Each row is a point on a tangle of strands that fork and nearly touch. The rows are in no order.
Two points are linked if the straight distance between their rows is under 125. Some points are linked to none.
j_63: [ 44 -26 -32 -31 -39  -5   5 -33  13   9  79  45  20  32  17  11  20   5
  23  10   5 -20]
j_393: [-42 -12   3 -62  47  40  -8  29  40  22 -53 -52   2 -11 -70  17 -14 -30
 -27 -19  -7 -15]
j_51: [-14 -34   1 -13  26 -30 -33   9 -23  28  76 -19  24  -9  47  -2  -3  34
  40   1   6  19]
j_786: [-20  -9  26 -34  23  24  43  22  13  13 -48 -26  33  26 -71   4  -6 -41
 -46 -35   7 -13]
j_819: [ 14  17 -18  -8  11  11 -35  40  -4  26  -8 -32 -17 -55 -30 -53 -28  27
  26   7 -22 -22]
j_139: [-31   6  34  35 -20 -15  -5   6  40 -44 -46 -18 -15   9 -55  14   8 -46
 -61 -12  -9 -23]
j_4: [ 26   0 -33  52 -13 -12  -3 -42 -49 -41 -23 -29  32   4 -20  -6  20   2
 -30   5 -35 -22]
j_229: [-39  -3   3  56  -6  -6   5   4  21  39  40 -15  22  44  26 -22  59  60
 -27   7 -14  20]
j_666: [ 38   4 -11 -14 -64  28 -17 -32 -22 -42   2  15  16   4  36  39 -20  20
  22   5   9 -49]
j_972: [-19 -25 -27  31  15 -19  12 -15 -53  30 -70  29 -20   0  -9 -50  48 -18
   4  -1 -32 -27]
j_590: [  1 -26  12  49  47  12   6 -36 -36  25  21  18 -39   5  23  21  -4  37
  44 -22  47   2]
j_138: [ 16  40  10 -22  16  32  -7  -3  17  -9  32 -33  22 -16  28  17 -26  35
 -48 -22 -38  36]
j_585: [ 22 -27  -2 -59 -44  -1 -24   7   1  -5  86  30 -15  18  14  39   6  -1
   0  38  28 -12]
j_496: [ 13   7  25 -12 -13  17 -26  20  19   8 -21 -39 -27 -27 -34 -19  15  15
   0 -16 -20 -47]
j_352: [  7 -54 -18 -39 -21  38  19  23 -15 -28  44   1   6 -22  48   5 -43  27
   0 -19 -28  17]
j_777: [ -3 -28  12 -23 -42  35  59  -8  -1 -55  18  -6  -4  15  56  33 -38   8
 -22 -27  -5  22]
j_691: [  6  28 -26  52  24 -12  45 -60 -30  -5 -67  30   3  28  34 -15 -12  -1
  52   8  17 -14]
j_579: [ 32  17  20  51   1 -27 -28  18   1   8 -29  47  -9 -34 -30  19  25 -10
  16 -31  -1  21]
j_764: [ 21   4   2  -6 -39  21 -44  11 -25  -6  13  24 -13 -17  18  23 -47  21
  48  19  43 -24]
j_330: [  9 -44 -48 -24 -17   0  20  11 -56  -4  18  43  20  -4  66  16 -41   2
  -7  18 -49  18]
j_789: [ 33  16 -18 -13 -36  10  -3 -58  40 -17  24  -9  29  38  10  13  28  18
  17  -1  -1 -49]
j_560: [-34   7 -18 -15  63  13   7 -55 -46 -10 -23  15  44   1  37 -19 -28  62
 -11  29  13 -27]
j_309: [ -3  34  50 -17 -30   0  67 -40  29  -8 -16 -69  26  37   3 -24  33  16
 -22 -16 -29 -18]
j_522: [  1  24  22  42 -11  10  60 -58  14   9 -19 -47   9  30  43 -28  20  22
  26 -26 -31 -25]
j_644: [-17   2 -54  30  15  12 -40  51 -16   9 -22 -19 -46 -41 -37 -58  -8  -1
  12  49  -9  -7]
j_282: [-24 -20  36  24  -1 -11 -46 -12  14  -2  35   4  47 -12  55  24  11  34
  14 -11 -22   4]
j_975: [ 12 -39  11  25   1 -10   2  47  11 -26   2  52  -3 -31 -16  14 -19 -25
  12 -54   9  38]
j_277: [ 33  20 -37  -5 -29  26  47 -66 -57  15  14   1  23  26  70  13 -51  30
 -13  21   4   2]
j_9: [-24 -36 -49  19  62 -26 -25 -50 -38  28 -34  19   6  10  -9 -10  58  18
 -17  23 -28 -30]
j_333: [ 17 -13  44 -62   3 -13 -52  21  15  15  29 -27 -10 -25 -41  42 -15   4
  16 -12  69  -5]
j_982: [-29 -39  -3  15  24 -24 -38  35  12   5  33 -16 -21 -75  10  21 -72  -2
   4 -19  15  60]
j_386: [ 20  42  18 -19  -4 -31 -19 -18  41   7   5  18  22  13 -24  16  56 -23
 -33  -4 -52 -13]
j_157: [ 39  58 -15  24 -40  -2  33 -13 -19 -63 -38 -19  13  -7   0 -20 -26 -11
  58  11   4  -8]
j_432: [-29 -30 -15   9   6  -6 -39  20  46 -36  57 -26   5   4 -19 -14   3  -5
 -23  10 -30 -13]
j_87: [-33 -15  -2  20  11 -10  -2 -23 -48  32 -39 -39  58 -11  27 -44  36  37
 -45   2 -63  -3]
j_847: [ -7  10 -37  23  12  29  28 -68 -38   9   0 -27  59  24  50 -15 -21  60
 -18  17   2   7]
j_548: [  7 -43  10   2  40 -66 -40  16  -9  37  50 -38  -6 -24   9 -16  28  -4
  32  -8  -4  15]
j_533: [-27  -4 -43  28 -27   4 -13  -9 -39  13 -74   4 -45 -23  18 -58  51 -55
  17   8 -56  -9]
j_482: [-23 -10  46   5 -46 -10 -16 -13  -1   7  49  29  21  13  85  61   3  38
 -10  15 -15  24]
j_775: [ 33   6 -17  23 -13 -26  45 -40 -12 -50 -27 -44  22  -2 -32 -10  29 -14
 -18 -31 -55  12]
j_609: [ -6 -49  28 -30  13   9  36  22  44  25  45 -17 -12  32 -27 -28  55   9
   5 -41  -3 -13]
j_381: [-29 -24 -16 -18  26  13 -20 -54 -47  10  -1  26  21  10  64  14 -23  55
  50  21  13 -41]
j_35: [ -6 -35 -43  -8  -9 -16 -12  30 -70 -12 -13  76  -7 -12  49  16 -44  -7
  33  35 -10   7]
j_582: [  6   9  67 -39  22 -10 -12  -4  28  37  45   1 -20  28 -27  45  26   5
   0 -10  52  -3]
j_101: [  4 -36 -41  19  10 -31 -30  28 -62   7  27  56 -22  -9  13   8 -29 -25
  27  39  43  36]
j_130: [ -7  21  46  -2 -40  11  30 -11  -3  -7 -34 -73 -16 -13 -16 -54   3   1
 -32 -19 -35 -38]
j_452: [ 17  17   4 -60 -11  11  50 -23 -11 -48  -3  14  44  41 -16  50 -11 -51
 -57 -12   1  37]
j_739: [-18  22 -17  33 -19  25  25 -23   8   3  32 -35  42  50  62  -8  21  76
 -11   1  -2  31]
j_33: [  0 -24 -11 -92  15   3 -16  14  29  -9  67  22   6  43 -21  35   3 -42
 -13  20  28  18]
j_497: [ 17  14  16   0 -14 -13 -79  28   3   5  34 -24 -29 -26 -30   6 -28  18
  39  26  62 -34]
j_925: [-32  20  -4  25  64   2 -33  17 -50   6 -57  23 -15 -36  -4 -24 -29  30
  24  37  43  -1]
j_363: [  8  53  46 -13  -9   3 -13   9  30 -29 -18 -18  36 -41  -6  26 -57  -4
 -42 -27 -18  15]
j_952: [-16  13 -27 -41  19  32 -14  48  58 -20 -35 -30 -16 -36 -70  23 -36 -11
 -20  -1  27   8]
j_3: [ 16   6 -36  33  60 -24 -24  25 -42  36  28  22 -51 -17 -15 -12  -8  -7
  37  21  42  45]
j_557: [-12 -60  -3  42  19 -33  -7  -9 -19  58  38  14  42  25   6 -27  70  47
  -2  -3  -6   5]
j_151: [-43 -29   4  17  -8 -35 -43  26  52 -21  43   1   7 -36 -25  12 -53 -13
 -34   2   7  13]
j_368: [-11 -13  23 -31 -42  22 -12  52  20 -31 -27  42 -40 -30  -7  70 -69 -25
 -23  23  51  25]
j_463: [  1  35  25  51 -35  -8  34  -9 -31 -24 -55 -54  -8 -10 -18 -51 -23  -2
   9  -1  -8 -33]
j_448: [-46  19  31 -33  25  21  10  17  60  -7 -15 -19 -39  46 -35  -7   7 -54
  21   9  -3 -31]
j_460: [  2 -45  -4 -24 -17   0 -13  51  29 -53  -6  50 -31 -17 -40  60 -23 -35
   3  -8  53  41]
j_915: [ 46  53  -8  16  18   6  17 -25 -14  63  33  16  -2  -8   4 -16 -14  27
 -18  -5  -3  -2]
j_545: [-23  -5  16 -20 -39  53  38  -8  28 -36  46 -34  26  48  47  13   0  46
 -19 -11  17   8]
j_987: [ 23  26  -7 -11   5  24  11  84  58  -2 -40  -7 -27 -39 -65 -20   6 -22
   4  13  27  32]
j_306: [-38  32  28 -48 -26   8  21  29  36   8 -58 -19 -37  12 -34 -42  24 -82
 -18   0 -31 -23]
j_980: [ -5  36  -4 -18 -51  -4   0  -1  10  15 -32  -2 -52 -11   6 -49  51 -58
  -7  -4 -59 -22]
j_690: [-13 -18 -22  -2  -1 -10 -16  19  13  26  43 -29 -11 -12 -14 -58  32 -11
 -44  13 -69  -6]
j_518: [ 31  -6  24  64 -17  -7 -38  56  12   3 -35  30 -22 -40 -52  -2  34   1
  25  14  45   7]
j_862: [ -9 -18 -16  22  79 -53 -14  -4 -32  72  29   1 -42  -9   5 -28  34   1
  12  15 -17  27]
j_481: [-19  15 -44  53  49   9 -40  30 -34   1 -65  16 -29 -21 -24 -33  14   3
  17  75  15   3]
j_941: [ 23  -1  13  56  -7  -2  60 -57   6  63 -22   0  -8  30  17 -22  50  17
   6 -31 -15 -28]
j_793: [-19   3  21  38  20 -12 -16 -25 -12  11 -16 -21  71  -7  50   2  30  52
  -1 -19 -53  -1]
j_271: [  1  23  52  12 -47  -6 -40  45  29  23 -54   3 -51 -33 -42 -21  38 -30
  10  13  12 -27]
j_816: [ 47  49 -75   7  -9  24  11 -47 -55  -3 -18  23 -18   7  44  24 -41   5
  20  34  10   1]
j_730: [-20 -32 -23  32   8  19   3   1 -38  41   4 -40 -12 -18 -11 -56  12  18
 -66  -8 -51 -11]
j_180: [ 37  40  25  37 -26  -2  41 -41  15  38 -31  14 -46  31 -21 -10  46 -23
  -5 -19  -2 -34]
j_150: [ 21 -52  22 -18  21 -52  -8  -3  37  24  48 -12 -12   8  -9   8  78   0
  36 -40   0   7]
j_488: [ -4  22  15 -43  19  24  40   9   7 -37 -26  12  25  40 -46  30 -32 -64
 -30 -13  27   3]
j_165: [ 39  35 -20 -12  16   6   4  19  -7  28  36   6  19 -27  -4 -51 -34  18
  13 -14 -17 -11]
j_891: [-21  -4  35 -87  -3 -23 -60  26  42  -8  28 -14 -14 -18  -3  56 -41 -25
  32  20  52   5]
j_235: [ 14  -7 -47  41  28  -3 -31 -38 -47 -10   4  26  20  -1  -8   9  24  13
 -21   6 -11 -11]
j_294: [-40 -24  -3  48  28 -46 -48  56  28   0  -6 -30 -53 -60 -16   6 -24 -16
  40  15  17  44]
j_985: [ 29  26 -73   7  11  -3   4 -42 -44   2 -53  77   3  14  31  13 -15   0
  44  46  41   3]
j_902: [  9  42   8 -11   5 -27  41 -27  33 -68 -15 -32   8  25 -14   0  11 -57
  -8 -25 -52  21]
j_505: [  3 -16 -13  46  16   1  28  48   9 -29 -35  -5   0 -39 -20 -33 -30 -20
   8 -49 -24  27]
j_534: [-41 -53  -2 -13  17  -8   3 -42 -41  43  24  43  39  24  80  15   7  62
  24  38  34   2]
j_897: [  3 -26 -12 -55   6  11  17  10  30 -25  52  32  34  43 -13  22  13 -26
 -46 -13 -11  39]
j_70: [-57 -18  67 -48  31 -10 -25  11  47  27  61 -28  10  41  -1  57  19 -10
 -16  11  50  32]
j_910: [-15 -30  31 -57   0  29  27  16  32  29  -5 -22  15  38 -49 -24  62 -11
 -38 -30  -9 -40]
j_401: [ 26  10 -18  26   4 -22  30 -15   0  -4  -8  48  25  12  32 -10   2 -20
  59 -30 -16 -10]
j_137: [  8  21  -8 -23 -32  31  38  36  26 -62  -7  33 -30  15   8  -2 -46 -37
  40  -3  28   9]
j_772: [  0  26  29 -28 -34  22 -29   9  14 -40 -14  12   4 -31   9  72 -59  -7
 -36   1  11   5]
j_953: [  8  51  27  14 -23   2  23  10  14 -56 -46  -6   1  20 -65   4 -19 -52
 -46   9  34   3]
j_649: [ 54  55 -10  12 -32  18  66  14  -1 -49 -33  29 -14  13  -3  -7 -26 -24
  28  -9  34  25]
j_439: [ 35  28  38  -7   9  20  42 -23  20  41  48  25  -8  22   6  24   4  21
 -14 -31  29  13]

A fork is a point with three links, a tip a point with one. Leave the first point through the second and follow the links. Name the first fork or tip that comes.
j_545, j_777 | j_548
j_793, j_87 | j_294
j_448, j_306 | j_902
j_982, j_151 | j_282
j_902, j_775 | j_448
j_497, j_764 | j_488
j_33, j_585 | j_333

Follow the links from the first point to the second, and from the first to the third. Name the last point that the two ways share.
j_309, j_363, j_910 | j_496
j_777, j_482, j_910 | j_548
j_463, j_363, j_952 | j_496
j_330, j_87, j_952 | j_548
j_793, j_915, j_952 | j_786
j_229, j_987, j_33 | j_786
j_432, j_139, j_582 | j_488

A fork is a point with three links. Follow the links from the first point to the second and name the forks in between, in order.
j_897, j_439 | j_333 j_582
j_352, j_987 | j_548 j_786
j_585, j_150 | j_488 j_786
j_985, j_352 | j_847 j_739
j_138, j_157 | j_975 j_496 j_130
j_282, j_130 | j_548 j_786 j_488 j_333 j_582 j_819 j_496
